The views of a scene show one set of named points, each view turned or mirrored, shifted and resized as a whole, with a little noise and some points left out.
(in the rows, 128 means zero)

Scene 1
View 1
z100: [132 145 177 137  80 123 137 134 135 148 116 142 139 165 157 145 119 144
  73 101 129 144 154 172 150 100 134 121]
z600: [129 120 154 125 100 116 145 137 134 156 131 137 144 149 153 143 123 137
  91 105 131 139 145 164 140 111 134 113]
z44: [108  98 146 113 101 113 151 151 138 150 165 136 147 121 146 140 128 120
 130 114 158 149 133 155 147 128 135  97]
z696: [ 83  92 163 114 121 149 148  87 128 191 132 168 112 199 129  99 167 211
  57 124 172 171 120 177 151 141 137  83]
z975: [ 97 165 222 151  56 157 125 107 141 152 111 172 113 205 154 127 137 189
  38 108 161 182 152 192 177 109 128 112]
z933: [160 139 149 131  77  87 144 187 143 121 143 109 172  96 171 179  86  68
 135  92 109 118 162 150 139  91 133 135]
z280: [ 95 123 182 129  88 141 139 116 135 162 135 160 123 176 144 123 142 173
  73 114 165 169 137 176 161 124 132  99]
z399: [128 101 138 115 120 113 150 129 129 168 132 135 145 149 147 136 131 147
  92 109 130 134 137 159 130 116 138 106]
z393: [113 100 146 115 108 117 151 138 134 159 152 138 143 139 145 136 132 137
 109 113 149 146 134 160 143 124 136 100]
z663: [119  92 135 111 129 120 154 118 126 176 133 142 138 158 140 126 140 162
  88 113 138 138 131 161 131 125 140 100]
z913: [ 99  93 147 109  99 113 152 157 142 148 178 136 147 112 145 140 128 116
 141 116 169 155 129 153 151 135 133  92]
z457: [108  84 134 106 119 114 155 141 134 163 163 137 145 127 140 133 137 134
 125 115 157 146 125 154 140 134 137  92]
z714: [107 140 190 137  73 135 136 129 139 149 133 153 130 167 152 137 130 154
  79 109 155 165 146 175 162 115 131 109]
z785: [ 90 136 196 134  84 153 135  99 134 167 121 170 112 203 143 116 149 197
  46 115 167 178 138 185 165 123 132 101]
View 2
z280: [149 122 130 153 133 160 135 104 138 132 126  87 117 137 157 170 138 150
 138 121 136 139 152 121  93 170 131 124]
z975: [143 120 116 173 146 180 128  77 145 132 126  65 111 142 160 198 141 144
 142 115 117 165 163 122  87 168 129 118]
z399: [132 132 134 128 119 131 128 135 142 116 123 108 133 111 133 141 129 152
 122 133 140 127 141 134  96 146 126 141]
z393: [143 127 130 133 109 137 133 134 128 125 123 117 129 120 143 138 135 148
 120 129 134 120 142 129 108 145 132 132]
z785: [149 120 133 161 145 169 135  93 145 132 128  74 114 144 161 182 138 151
 147 119 140 149 157 119  83 183 131 123]
z600: [130 130 122 136 117 140 124 125 138 119 121 105 130 113 134 149 132 147
 119 129 124 136 145 134 103 136 126 136]
z696: [159 123 158 145 147 152 146 114 146 132 132  85 118 145 162 162 132 162
 152 124 171 127 149 115  76 206 134 129]
z933: [113 132  89 131  83 130 110 137 124 112 110 130 138  89 117 134 135 132
  88 133  83 135 138 149 133  76 122 137]
z44: [147 124 124 133  97 136 135 138 117 131 122 128 127 121 147 131 141 145
 112 126 127 114 137 129 122 135 134 127]
z663: [138 131 144 128 124 132 132 135 143 119 124 105 132 117 138 141 128 155
 130 133 151 122 142 131  91 161 128 140]
z913: [154 123 124 134  92 137 138 142 111 135 122 134 124 124 152 126 144 145
 111 125 128 107 136 126 126 135 137 123]
z100: [125 128 112 148 124 151 119 108 144 117 120  91 127 114 134 167 132 143
 122 127 112 151 151 135  99 133 125 134]
z714: [141 122 117 155 124 160 129 103 134 130 123  92 119 130 152 169 140 144
 127 121 118 145 152 126 103 148 130 123]
View 3
z663: [141 108 133 110 115 153 147 131 114 154 124 114 130 119 104 154 119 115
 126 153 120 124 138 116 139 139 137 147]
z785: [167 119 133  87 129 152 139 126 121 135  95 142 164  86 123 123 112  84
 143 152  77  98 135 119 154 162 143 112]
z44: [116 128 139 149 112 134 129 132 120 143 143 108 140 134 122 136 125 128
 132 125 124 115 146 114 146 141 119 155]
z393: [129 122 136 132 114 142 135 133 118 145 135 114 138 126 116 142 123 119
 130 136 120 118 143 114 143 140 127 149]
z913: [110 131 139 155 106 127 129 127 124 145 145 104 140 137 121 129 123 133
 139 121 124 110 146 113 150 144 116 157]
z100: [148 131 141 121 135 160 121 151 111 125 132 141 150 109 135 146 131  96
 111 134 109 129 149 116 133 135 131 137]
z600: [140 124 140 125 126 154 130 145 113 135 134 127 141 118 124 149 128 108
 116 136 119 129 145 114 134 135 130 146]
z399: [138 114 136 120 120 153 139 139 112 148 133 118 131 123 111 155 125 115
 119 146 124 130 141 114 134 134 133 151]
z457: [118 117 135 138 106 137 140 128 119 155 139 101 129 136 108 144 122 132
 133 137 130 119 141 113 144 139 125 158]
z975: [173 133 138  92 141 157 123 137 119 117  98 159 178  78 142 118 119  71
 134 141  68 100 142 120 151 161 140 105]
z933: [115 149 152 174 133 153  99 171 107 115 176 129 138 142 150 158 148 122
  92 104 143 149 163 110 118 114 112 166]
z714: [150 135 140 117 133 151 121 141 118 124 120 143 162 101 138 128 124  92
 127 131  93 112 146 116 145 148 131 128]
z280: [151 124 133 107 123 146 135 127 121 138 110 131 157 101 123 127 115  97
 140 142  91 103 139 118 153 155 135 125]
View 4
z913: [133  85 166 112 134 100 139 138 109 156 129  99 106 125 136 129 123 151
 146 101 126 143 152 120 135 156 136 117]
z399: [144  97 133  96 141 122 131 125 126 132 114 110 118 129 130 135 154 130
 105 122 118 137 141 120 147 138 154 130]
z44: [136  84 158 106 136 104 135 134 111 150 127 104 109 128 135 132 130 144
 136 104 125 143 151 119 138 153 140 120]
z785: [161 120 141  81 180 168 152 120 118 116 100 116  89 175 121 121 223 134
 142 105 118 117 171 118 140 149 138 119]
z714: [151  84 160  85 166 138 132 118 110 119 122 125  98 163 124 129 188 134
 134  97 123 128 169 120 141 155 144 124]
z280: [152 108 148  89 166 148 146 124 115 127 109 113  95 161 125 125 194 137
 140 104 120 125 165 118 138 150 138 120]
z600: [144  80 146  91 147 121 123 119 118 126 124 120 114 139 128 137 159 129
 109 111 121 137 150 121 147 145 155 130]
z696: [157 153 117  96 167 169 169 135 131 133  83  94  93 153 126 117 208 141
 141 123 115 119 156 117 137 138 134 115]
z393: [140  93 147 101 140 116 137 129 118 141 119 106 111 131 132 131 145 139
 126 111 121 139 148 120 141 147 145 124]
z663: [147 113 125  99 142 132 141 130 131 135 104 103 115 128 129 131 161 133
 111 126 116 135 140 120 146 135 151 127]
z100: [152  70 153  81 161 131 118 109 113 110 127 133 111 157 124 138 181 122
 109 104 121 131 159 121 148 149 157 133]
z933: [132  18 181  92 127  75  90 110 103 127 161 139 130 127 132 151 108 124
  96  96 126 151 146 124 152 156 167 139]
z457: [135 100 142 109 130 108 142 137 121 153 116  95 114 117 135 131 128 144
 127 117 122 143 140 120 140 145 144 121]
z975: [164  96 158  71 192 168 138 108 110 101 113 134  87 192 117 125 235 129
 141  91 121 115 184 120 142 157 141 125]

Which points are out of place in each view (at most two, in the order of its rows)? Write - if all are in place.
view 1 -> z457
view 2 -> z280
view 3 -> z100, z714
view 4 -> -

Scene 2
View 1
z219: [131 131 127 117 119 125 140 135 106 120 117 129 160 133 111 136 135 115
 143 120 109 142 129 165 149 132 120 109]
z845: [136 132 118 119 118 128 131 128 117 124 113 122 155 135 116 137 138 124
 142 124 111 142 135 163 143 125 127 119]
z139: [145 134 111 127 117 127 125 126 128 126 110 117 154 139 114 139 146 134
 144 128 113 142 132 162 142 119 139 131]
z929: [133 132 115 114 120 133 125 123 118 124 112 118 151 133 122 135 134 124
 140 124 111 140 144 163 138 124 124 120]
z288: [134 127 101  87 124 136 111 120 113 102 102 114 148 129 128 121 128 114
 141 113 121 127 159 160 130 134 119 118]
z974: [144 135 115 138 115 129 127 123 133 138 113 115 152 140 115 145 148 139
 142 133 109 147 131 162 142 113 141 134]
z883: [129 132 134 123 118 123 147 137 104 125 120 132 162 134 108 140 136 116
 143 121 106 146 124 165 152 131 119 106]
z821: [134 130  98  99 123 145 104 108 126 121 104 104 140 130 138 126 127 126
 136 124 118 132 169 161 123 122 122 129]
z518: [141 130  95 102 122 139 103 112 130 116 100 106 143 133 131 127 135 130
 140 122 120 131 160 160 126 122 131 134]
z264: [128 132 121 115 120 134 129 124 113 128 116 119 151 132 123 136 131 121
 138 125 108 142 144 164 138 125 119 115]
z294: [131 132 107 113 120 145 112 110 127 134 111 106 140 132 135 134 130 131
 134 130 111 140 162 162 127 117 123 129]
z463: [139 132 121 122 117 121 136 135 115 119 113 127 161 136 107 138 143 123
 146 121 112 142 124 163 149 128 131 118]
z950: [132 133 114 121 119 139 121 115 125 137 114 111 145 133 129 138 133 131
 136 131 108 144 151 164 133 117 125 126]
z45: [159 131 102 120 115 113 123 136 129 103  99 124 164 143 100 134 157 131
 155 119 124 134 116 158 149 127 152 135]
z738: [119 133 119 115 121 149 120 109 119 144 119 108 139 128 140 136 121 126
 129 131 104 144 166 165 127 118 111 119]
z388: [125 134 120 124 119 142 125 115 121 144 119 111 144 132 131 140 129 129
 133 132 104 147 154 165 133 117 119 121]
View 2
z219: [150 116 118  97 136 135 123 122 144 120 132 119  94 149 137 143 121  96
 146  85 139 160 112 142 137 134 103 115]
z288: [142 138 115  91 137 124 110  99 141 130 140 101 134 148 129 142 109 119
 154 102 159 149 128 137 129 147 109 121]
z294: [127 136 118 114 124 124 125 124 142 133 127 109 133 140 137 134 111 120
 130 110 153 146 135 137 135 126  98 112]
z821: [128 143 116 106 127 121 118 112 141 135 132 102 144 142 133 136 108 127
 138 112 160 144 137 136 131 135 103 115]
z139: [135 126 122 104 119 138 119 138 155 124 123 108 105 142 139 144 125 119
 130  83 146 157 123 135 137 127 113 115]
z45: [141 128 124  87 116 148 103 135 166 119 125  99  95 145 135 155 132 129
 139  62 151 162 117 132 134 139 134 124]
z883: [154 110 119  98 138 137 126 125 143 118 131 123  86 150 139 144 122  89
 146  82 134 162 108 143 139 132 101 114]
z388: [132 126 118 117 127 126 133 130 139 130 126 117 119 141 141 133 114 108
 128 108 145 150 128 140 138 120  91 109]
z264: [142 123 117 105 133 129 125 122 141 126 130 116 111 146 137 139 116 104
 140  98 144 154 121 140 136 130  98 113]
z929: [139 127 118 103 129 131 122 123 144 127 130 112 114 145 136 140 117 111
 139  95 147 153 123 139 135 131 103 115]
z463: [147 118 121  96 129 140 119 130 151 120 128 113  92 147 137 147 125 105
 142  77 141 161 114 139 137 134 112 117]
z974: [130 125 123 112 115 139 125 147 155 125 118 111 103 139 142 142 125 119
 121  86 144 156 125 136 139 120 110 112]
z518: [129 143 118 103 123 127 113 117 148 133 130  98 138 142 133 140 113 132
 137 102 161 147 135 134 131 136 112 118]
View 3
z950: [102 123 114 127 121 124 106 129 150 147 123 126 154 118 138 135 142 118
 113 136 167 143 122 122  93 139 137 144]
z388: [ 97 122 121 131 127 129  95 128 149 151 117 126 144 120 129 137 141 121
 119 138 170 138 121 122  92 143 142 146]
z219: [128 139 126 115 130 102 123 109 135 132 115 118 185 137 123 153 124  94
 131 144 158 113 128 116  86 146 151 168]
z974: [106 133  97 119  95 134 108 127 135 147 143 126 187 121 146 141 144 113
 107 124 161 133 124 100  94 141 159 149]
z294: [100 118 113 129 125 121 109 134 159 148 121 128 141 112 144 128 145 122
 108 138 169 156 122 132  96 134 121 136]
z821: [109 115 112 126 131 105 127 135 169 142 118 128 137 108 152 122 143 117
 103 143 167 167 123 145  98 127 100 132]
z463: [130 141 112 111 116 105 130 113 133 131 128 119 198 134 135 151 128  92
 122 137 155 117 129 109  88 143 153 164]
z738: [ 94 116 128 135 140 124  94 130 157 152 107 126 125 117 127 133 142 125
 121 143 174 146 120 135  93 141 128 142]
z929: [118 129 116 120 126 109 121 122 147 138 120 123 167 124 137 140 134 105
 117 141 162 135 125 125  91 139 134 152]
z264: [116 130 123 122 132 109 115 119 145 139 114 121 163 128 129 143 132 106
 124 143 164 129 125 124  89 142 138 155]
z139: [116 134 100 115 101 119 122 125 139 140 139 124 190 122 148 140 139 105
 108 129 159 135 126 108  94 137 147 151]
z883: [129 142 128 114 131 105 118 105 129 132 114 116 189 142 116 158 122  92
 136 143 159 102 127 111  83 151 162 173]
z845: [121 134 115 117 121 109 122 118 140 137 124 121 180 128 135 145 132 101
 120 138 160 126 127 116  90 142 145 157]
z518: [116 119 104 120 119 104 136 135 164 139 128 128 155 108 160 122 143 111
  99 138 163 166 126 137  99 125 104 133]
z45: [140 144  86  99  88  99 155 120 136 126 151 123 227 124 164 141 134  85
 101 128 148 132 132 104  94 130 142 156]
z288: [134 124 121 116 144  78 152 122 166 126 110 123 156 118 146 130 130  96
 113 153 160 153 129 151  93 127  95 146]
View 4
z738: [140 152 142 102 115 121 109 114 120 132 126 143 114 121 123 123 124 101
 132 139 154 123 137 139 131 120 122 106]
z288: [133 139 130 121 129 100 131 114 163 134 130 128 118 121 106 133 135 131
 105 133 135 137 131 131 136 118 142 119]
z929: [148 150 144 122 130 127 118 124 143 130 128 120 120 131 124 128 134 127
 127 139 137 115 142 135 132 119 133 121]
z883: [166 153 134 156 140 146 115 136 132 137 128 105 130 134 133 132 139 135
 127 133 142  99 152 150 117 120 135 129]
z139: [153 156 159 116 133 137 118 130 151 121 127 110 120 142 130 126 136 136
 140 148 122 104 147 126 138 119 130 126]
z950: [145 154 152 105 123 128 112 121 134 126 126 128 115 131 126 124 129 116
 137 145 139 114 142 132 135 119 125 114]
z518: [132 145 151  96 124 106 126 114 162 123 127 131 111 129 113 127 132 127
 123 144 127 131 133 119 146 118 133 116]
z388: [147 154 149 107 120 131 108 121 123 129 126 132 116 128 129 123 128 109
 138 143 146 113 143 137 131 120 123 112]
z845: [154 152 145 130 134 135 117 129 144 129 128 113 123 135 128 129 136 132
 130 140 133 108 146 136 130 119 133 125]
z974: [156 160 167 108 131 145 112 132 143 118 126 111 118 145 136 123 135 130
 150 152 123  98 150 125 138 119 124 124]
z463: [160 153 146 142 140 141 119 135 149 130 128 103 126 139 130 131 140 142
 130 140 128 102 150 137 127 119 136 131]
z821: [129 145 145  94 119 102 123 110 152 127 127 139 111 123 111 126 128 117
 121 141 137 135 130 124 143 118 131 111]
z294: [137 151 151  94 118 117 115 115 139 125 126 136 112 127 121 123 127 112
 133 144 140 124 136 128 139 119 125 110]
z45: [156 152 161 130 147 134 130 136 180 118 129  91 124 151 126 131 145 161
 131 148 103 103 149 118 142 117 142 139]
View 5
z219: [137 128 112 103 123 155 156 142 102 114 147 138 111 109 122  97 138 156
  97 136 138 134 118 101 154 145 132 117]
z738: [146 141  86 115 118 126 142 109  92 108 159 115 120 139 138 126 147 151
 103 154 162 133 136 104 152 116 133 141]
z821: [139 124  94 126 130 126 123 101 109 101 149  97 135 132 160 116 145 154
 111 167 142 129 130 112 159 125 142 138]
z45: [123 105 133 101 138 161 145 158 121 106 131 104 136 106 149  84 135 161
  92 149 122 132 132 135 155 173 137  99]
z264: [139 131 103 108 123 144 150 130 100 111 150 124 117 122 132 108 142 155
  99 145 147 134 127 106 154 136 133 125]
z845: [135 126 111 105 125 149 151 138 104 110 146 122 120 117 133 102 140 156
  96 145 141 134 128 112 153 145 133 118]
z288: [136 117 100 129 133 139 121 104 115 104 144 112 128 112 152 100 140 155
 117 158 122 129 107  99 165 131 146 133]
z929: [137 127 105 111 125 143 145 128 104 108 148 118 123 121 138 106 142 155
 100 149 142 133 128 110 155 138 135 125]
z388: [142 138  95 108 119 133 150 124  93 109 156 116 120 137 135 121 146 153
  97 151 161 134 141 112 149 127 131 132]
z974: [133 127 115  96 124 144 157 151 101 108 146 106 129 131 141 109 142 158
  85 149 155 134 154 134 146 152 128 112]
z883: [137 130 113  99 121 159 164 148  98 117 148 145 106 108 114  96 137 156
  94 130 140 136 118  99 154 147 129 115]
z950: [139 133 100 109 123 134 146 125  99 107 152 110 126 134 142 116 144 154
  97 154 155 133 141 117 151 132 132 128]
z139: [132 122 117 101 128 146 151 146 106 108 143 108 130 123 142 103 141 158
  91 150 145 133 142 128 150 152 133 112]
z518: [135 119 102 123 133 132 124 111 114 101 144  93 139 128 162 109 143 155
 108 167 137 130 132 120 158 135 143 131]
z294: [140 131  94 116 124 127 136 113 101 104 152 101 131 137 150 120 146 153
 102 161 154 132 140 116 153 126 136 134]
z463: [133 122 119 101 127 157 156 150 106 112 142 127 118 110 129  94 137 158
  94 139 135 134 125 113 154 154 132 111]
View 6
z821: [125 125 102 140  77 107 109  97 157 112 124 131 115 142 149 131 121 123
 149 142 122 156 156 135 128 120 101 124]
z139: [129 111 107 125 101 135  84 117 128  99 113 136 119 151 117 138 112 123
 140 138 117 143 117 144 134 123 133 145]
z463: [119 121  98 109 104 141  70 119 122  96 119 137 121 134 115 147 116 127
 138 136 125 150 119 157 148 132 147 147]
z950: [120 115 103 131  84 127  97 108 145 101 129 133 125 144 123 128 110 114
 150 142 111 152 136 131 125 135 127 132]
z45: [140 115 110 119 120 136  71 122 113 101  93 139 107 153 123 155 121 141
 126 132 132 138 107 164 150 103 130 155]
z738: [110 121  97 132  69 121 105 100 157 103 144 131 131 134 129 121 110 108
 159 146 108 160 152 124 121 146 124 124]
z264: [112 125  95 117  86 130  85 109 140 100 132 134 125 129 123 137 114 119
 149 141 119 157 138 144 138 140 137 135]
z288: [120 139  92 123  85 108  95  97 148 113 121 132 110 126 155 146 129 134
 143 139 135 162 159 155 149 119 109 129]
z974: [129 102 112 130 100 140  86 119 128  95 115 136 124 157 108 132 106 117
 142 139 109 140 110 135 125 128 136 145]
z388: [113 115 100 129  79 129  97 107 148  99 137 132 130 139 119 124 107 109
 155 144 108 154 139 128 122 144 131 130]
z929: [118 123  98 121  89 128  88 109 139 101 126 134 121 135 127 137 116 122
 146 140 120 154 136 145 138 133 131 136]
z845: [118 121  98 115  96 135  80 114 132  98 124 135 122 135 119 141 115 123
 143 138 121 152 128 149 141 134 139 141]
z294: [122 117 103 139  78 118 106 102 153 105 128 132 123 145 133 126 113 115
 152 143 113 152 145 128 122 130 114 128]
z219: [110 127  91 103  96 140  70 115 128  96 129 135 125 124 116 146 115 124
 144 137 125 157 128 156 150 143 150 143]
z518: [131 122 106 140  86 110 104 100 148 111 114 133 111 147 147 135 122 128
 143 140 124 150 147 140 131 112 102 130]

Which points are out of place in each view (at most two, in the order of its rows)? Write - if all are in place.
view 1 -> z219
view 2 -> z974
view 3 -> z288
view 4 -> -
view 5 -> z264
view 6 -> -

Scene 3
View 1
z561: [127 127 111 120 104 115 116  73 138 102 167 151 187  81 119 158 107  98
 116 118 154 150 122 167 139 115 152  97]
z315: [128 115 151 126 120 116 133 104 122 111 107 118 121  94  90 119 114 118
 118 104 107 142 105 147 148 138 121 126]
z553: [125 144 113 131  95 125  97  72 142 122 145 179 150 108 109 123 132 106
 121 111 154 157 109 150 129 115 132 128]
z182: [144 109 159 141 100  90 121 109 122 118  95 112 113  72  73 118 113 126
 115 102 109 158  93 155 147 125 120 149]
z997: [136 116 157 137 108 104 123 108 123 120  93 119 106  90  78 109 120 125
 118 100 106 151  94 146 145 132 115 147]
z124: [114 138 114 117 115 140 115  77 136 112 151 166 158 114 119 130 123 100
 121 114 144 141 119 148 136 128 136 105]
z406: [119 130 147 126 121 136 123 101 125 123  99 141 103 122  92  97 131 119
 121 102 108 140 102 132 142 143 110 136]
z173: [130 122 155 133 113 117 123 106 122 123  90 127  98 105  81  99 127 125
 119 100 103 147  96 138 144 138 110 147]
z335: [123 116 133 115 123 122 137  90 126  99 142 125 161  87 110 147 104 105
 117 113 126 138 120 159 148 133 141  98]
z660: [129 123 136 128 109 114 121  92 129 112 127 136 141  90  99 130 115 112
 117 108 127 148 108 153 143 127 131 122]
z506: [142 111 136 134  98  88 118  91 129 107 135 125 159  59  93 149 102 112
 114 111 135 159 107 170 144 114 142 123]
z932: [118 130 120 116 118 132 123  80 134 106 151 150 164 102 116 139 115 102
 119 115 138 139 120 153 141 130 139  99]
z820: [108 128 127 107 135 149 139  88 127 102 142 140 152 117 120 132 116 102
 121 113 122 127 124 144 146 146 133  92]
z949: [133 122 148 135 108 110 118 101 126 121 104 132 113  95  85 110 122 121
 119 102 115 151  97 146 142 129 118 143]
z72: [131 112 134 121 114 108 132  90 127 100 142 122 165  73 104 152 101 106
 115 114 129 144 116 166 148 126 143 104]
View 2
z932: [118 118 143 131  91  85 125 135 121  95 172 132 110 124 130  97 112 135
 121 123 128 147 100 163 116 104 133 150]
z173: [131 117 110 121 108 133 142 162 107 142 164 109 166  78  96 156 156 134
 141 161 120 113 126 135 147 165 120 146]
z124: [115 122 138 138  85  77 131 140 110  94 169 142 108 122 145  86 117 143
 126 135 125 148 111 152 103 113 138 153]
z660: [129 119 127 119  98 110 130 137 120 117 167 115 130  98 120 115 121 132
 135 135 125 123 101 156 137 128 133 142]
z997: [136 117 111 111 109 138 139 150 116 141 163 100 162  75  96 151 144 131
 144 153 122 108 112 144 157 159 123 138]
z182: [143 118 110  99 111 147 133 138 126 143 159  88 157  67  98 145 132 126
 147 146 121  98  96 149 169 154 129 129]
z315: [127 113 126 120 108 124 131 150 121 128 169 108 152  98  92 150 141 127
 131 137 127 124 111 152 152 138 119 146]
z561: [123 122 145 121  86  83 120 116 130  88 167 127  92 120 150  68  89 134
 128 113 127 141  80 172 117  92 148 140]
z406: [122 117 117 136 102 116 145 170  98 130 169 125 160  93 104 149 159 140
 135 162 121 128 138 132 129 159 117 155]
z72: [127 115 141 113 100 108 118 122 139 105 172 109 117 113 114 110 105 123
 125 111 130 132  81 175 144 101 132 138]
z335: [121 114 146 124  99  99 119 132 134 101 175 119 120 124 111 116 114 125
 120 112 131 142  92 172 135 100 127 146]
z949: [133 119 113 116 104 128 138 150 111 134 162 107 152  78 108 136 140 134
 142 154 121 112 114 141 146 155 128 140]
z553: [123 127 120 129  81  87 139 140  99 106 159 136 109  94 162  72 115 150
 141 156 117 129 111 140 102 137 149 143]
View 3
z182: [135 146 135  92 136 135 141 111 136 151 151 103 118 131 102 112 124 127
 170 156 127 111 110 102 117 126 121 130]
z173: [126 128 129 109 134 115 147 112 124 137 166 107  93 134  72 112  95 123
 148 152 120 131 120 107 132 129 124 150]
z820: [104 101 134 132 133 107 160 108 105 132 140 139 126 123 126 108 128 136
  77 166  99 167  97 174 138 132 132 135]
z335: [112 118 138 117 135 123 157 107 116 145 130 134 145 121 146 109 149 140
 100 168 107 149  89 163 124 131 130 120]
z406: [120 116 128 117 131 113 144 115 119 129 167 117  90 131  75 111  96 120
 124 153 111 146 123 126 141 129 128 152]
z949: [127 130 132 101 131 131 135 116 131 138 157 112 108 127  95 111 117 121
 145 156 117 129 120 117 128 125 125 139]
z315: [123 129 132 112 137 116 157 106 120 146 150 115 117 132 103 111 118 133
 136 158 118 133 101 125 125 131 125 135]
z997: [130 136 132 100 135 125 144 111 130 144 157 105 108 132  89 112 112 125
 158 155 123 122 114 107 125 127 122 140]
z72: [118 126 140 109 133 133 150 108 123 149 126 130 151 120 152 109 159 137
 113 168 110 138  90 158 118 128 127 114]
z124: [107  98 135 119 123 135 126 121 120 120 145 144 124 110 132 105 143 119
  75 166  96 166 119 179 142 123 135 133]
z561: [111 110 142 106 127 152 122 119 128 132 126 146 156 104 171 105 177 126
  84 172  98 155 105 186 127 121 134 112]
z660: [120 123 136 105 131 135 136 114 127 139 144 125 127 120 125 109 138 126
 121 162 112 139 109 144 127 125 128 128]
z553: [115 105 136 101 118 156  98 131 137 114 153 139 118 103 127 105 146 106
  93 162  99 155 140 166 142 113 134 134]
z932: [109 107 136 118 128 131 137 116 119 130 138 142 135 113 141 106 147 128
  83 168  99 159 108 176 135 125 134 127]
z506: [127 137 141  92 131 152 130 113 138 149 129 123 150 116 152 109 165 130
 136 166 116 123 101 142 114 122 126 111]
View 4
z997: [111 143 147 105 129 139 145 136 138 155 158 141 113 124 136 145  84 102
  95  68 154  96 126 150  73 152 138 136]
z124: [127 144 114 143 131 154 115 115  76 127 110 160 128 125 185 144 136 110
 137  89 165 123 112 101 136 156 104 126]
z932: [133 137 119 135 131 157 120 125  84 123 125 156 126 124 183 134 138 118
 135  87 155 116 122  93 141 151 114 129]
z506: [153 153 104 123 135 171 130 152 124 139 158 156 132 140 153 116 117 125
 112  73 122 102 152 108 116 132 130 156]
z660: [129 143 124 123 132 154 131 133 111 139 143 151 123 128 160 136 114 112
 116  77 149 106 129 117 111 149 124 137]
z949: [115 147 136 113 131 144 139 133 131 152 151 145 118 128 142 145  90 102
  99  70 154 101 125 145  81 151 131 138]
z820: [114 118 149 122 127 146 127 123  79 118 131 147 115 108 190 138 139 117
 137  88 169 111 114  90 143 162 123 116]
z173: [ 98 140 156 106 128 132 144 126 131 154 150 139 111 119 140 155  83  94
  97  70 167 100 114 155  70 160 133 127]

Which points are out of place in each view (at most two, in the order of its rows)? Write - if all are in place.
view 1 -> -
view 2 -> z932, z124
view 3 -> z173
view 4 -> z949
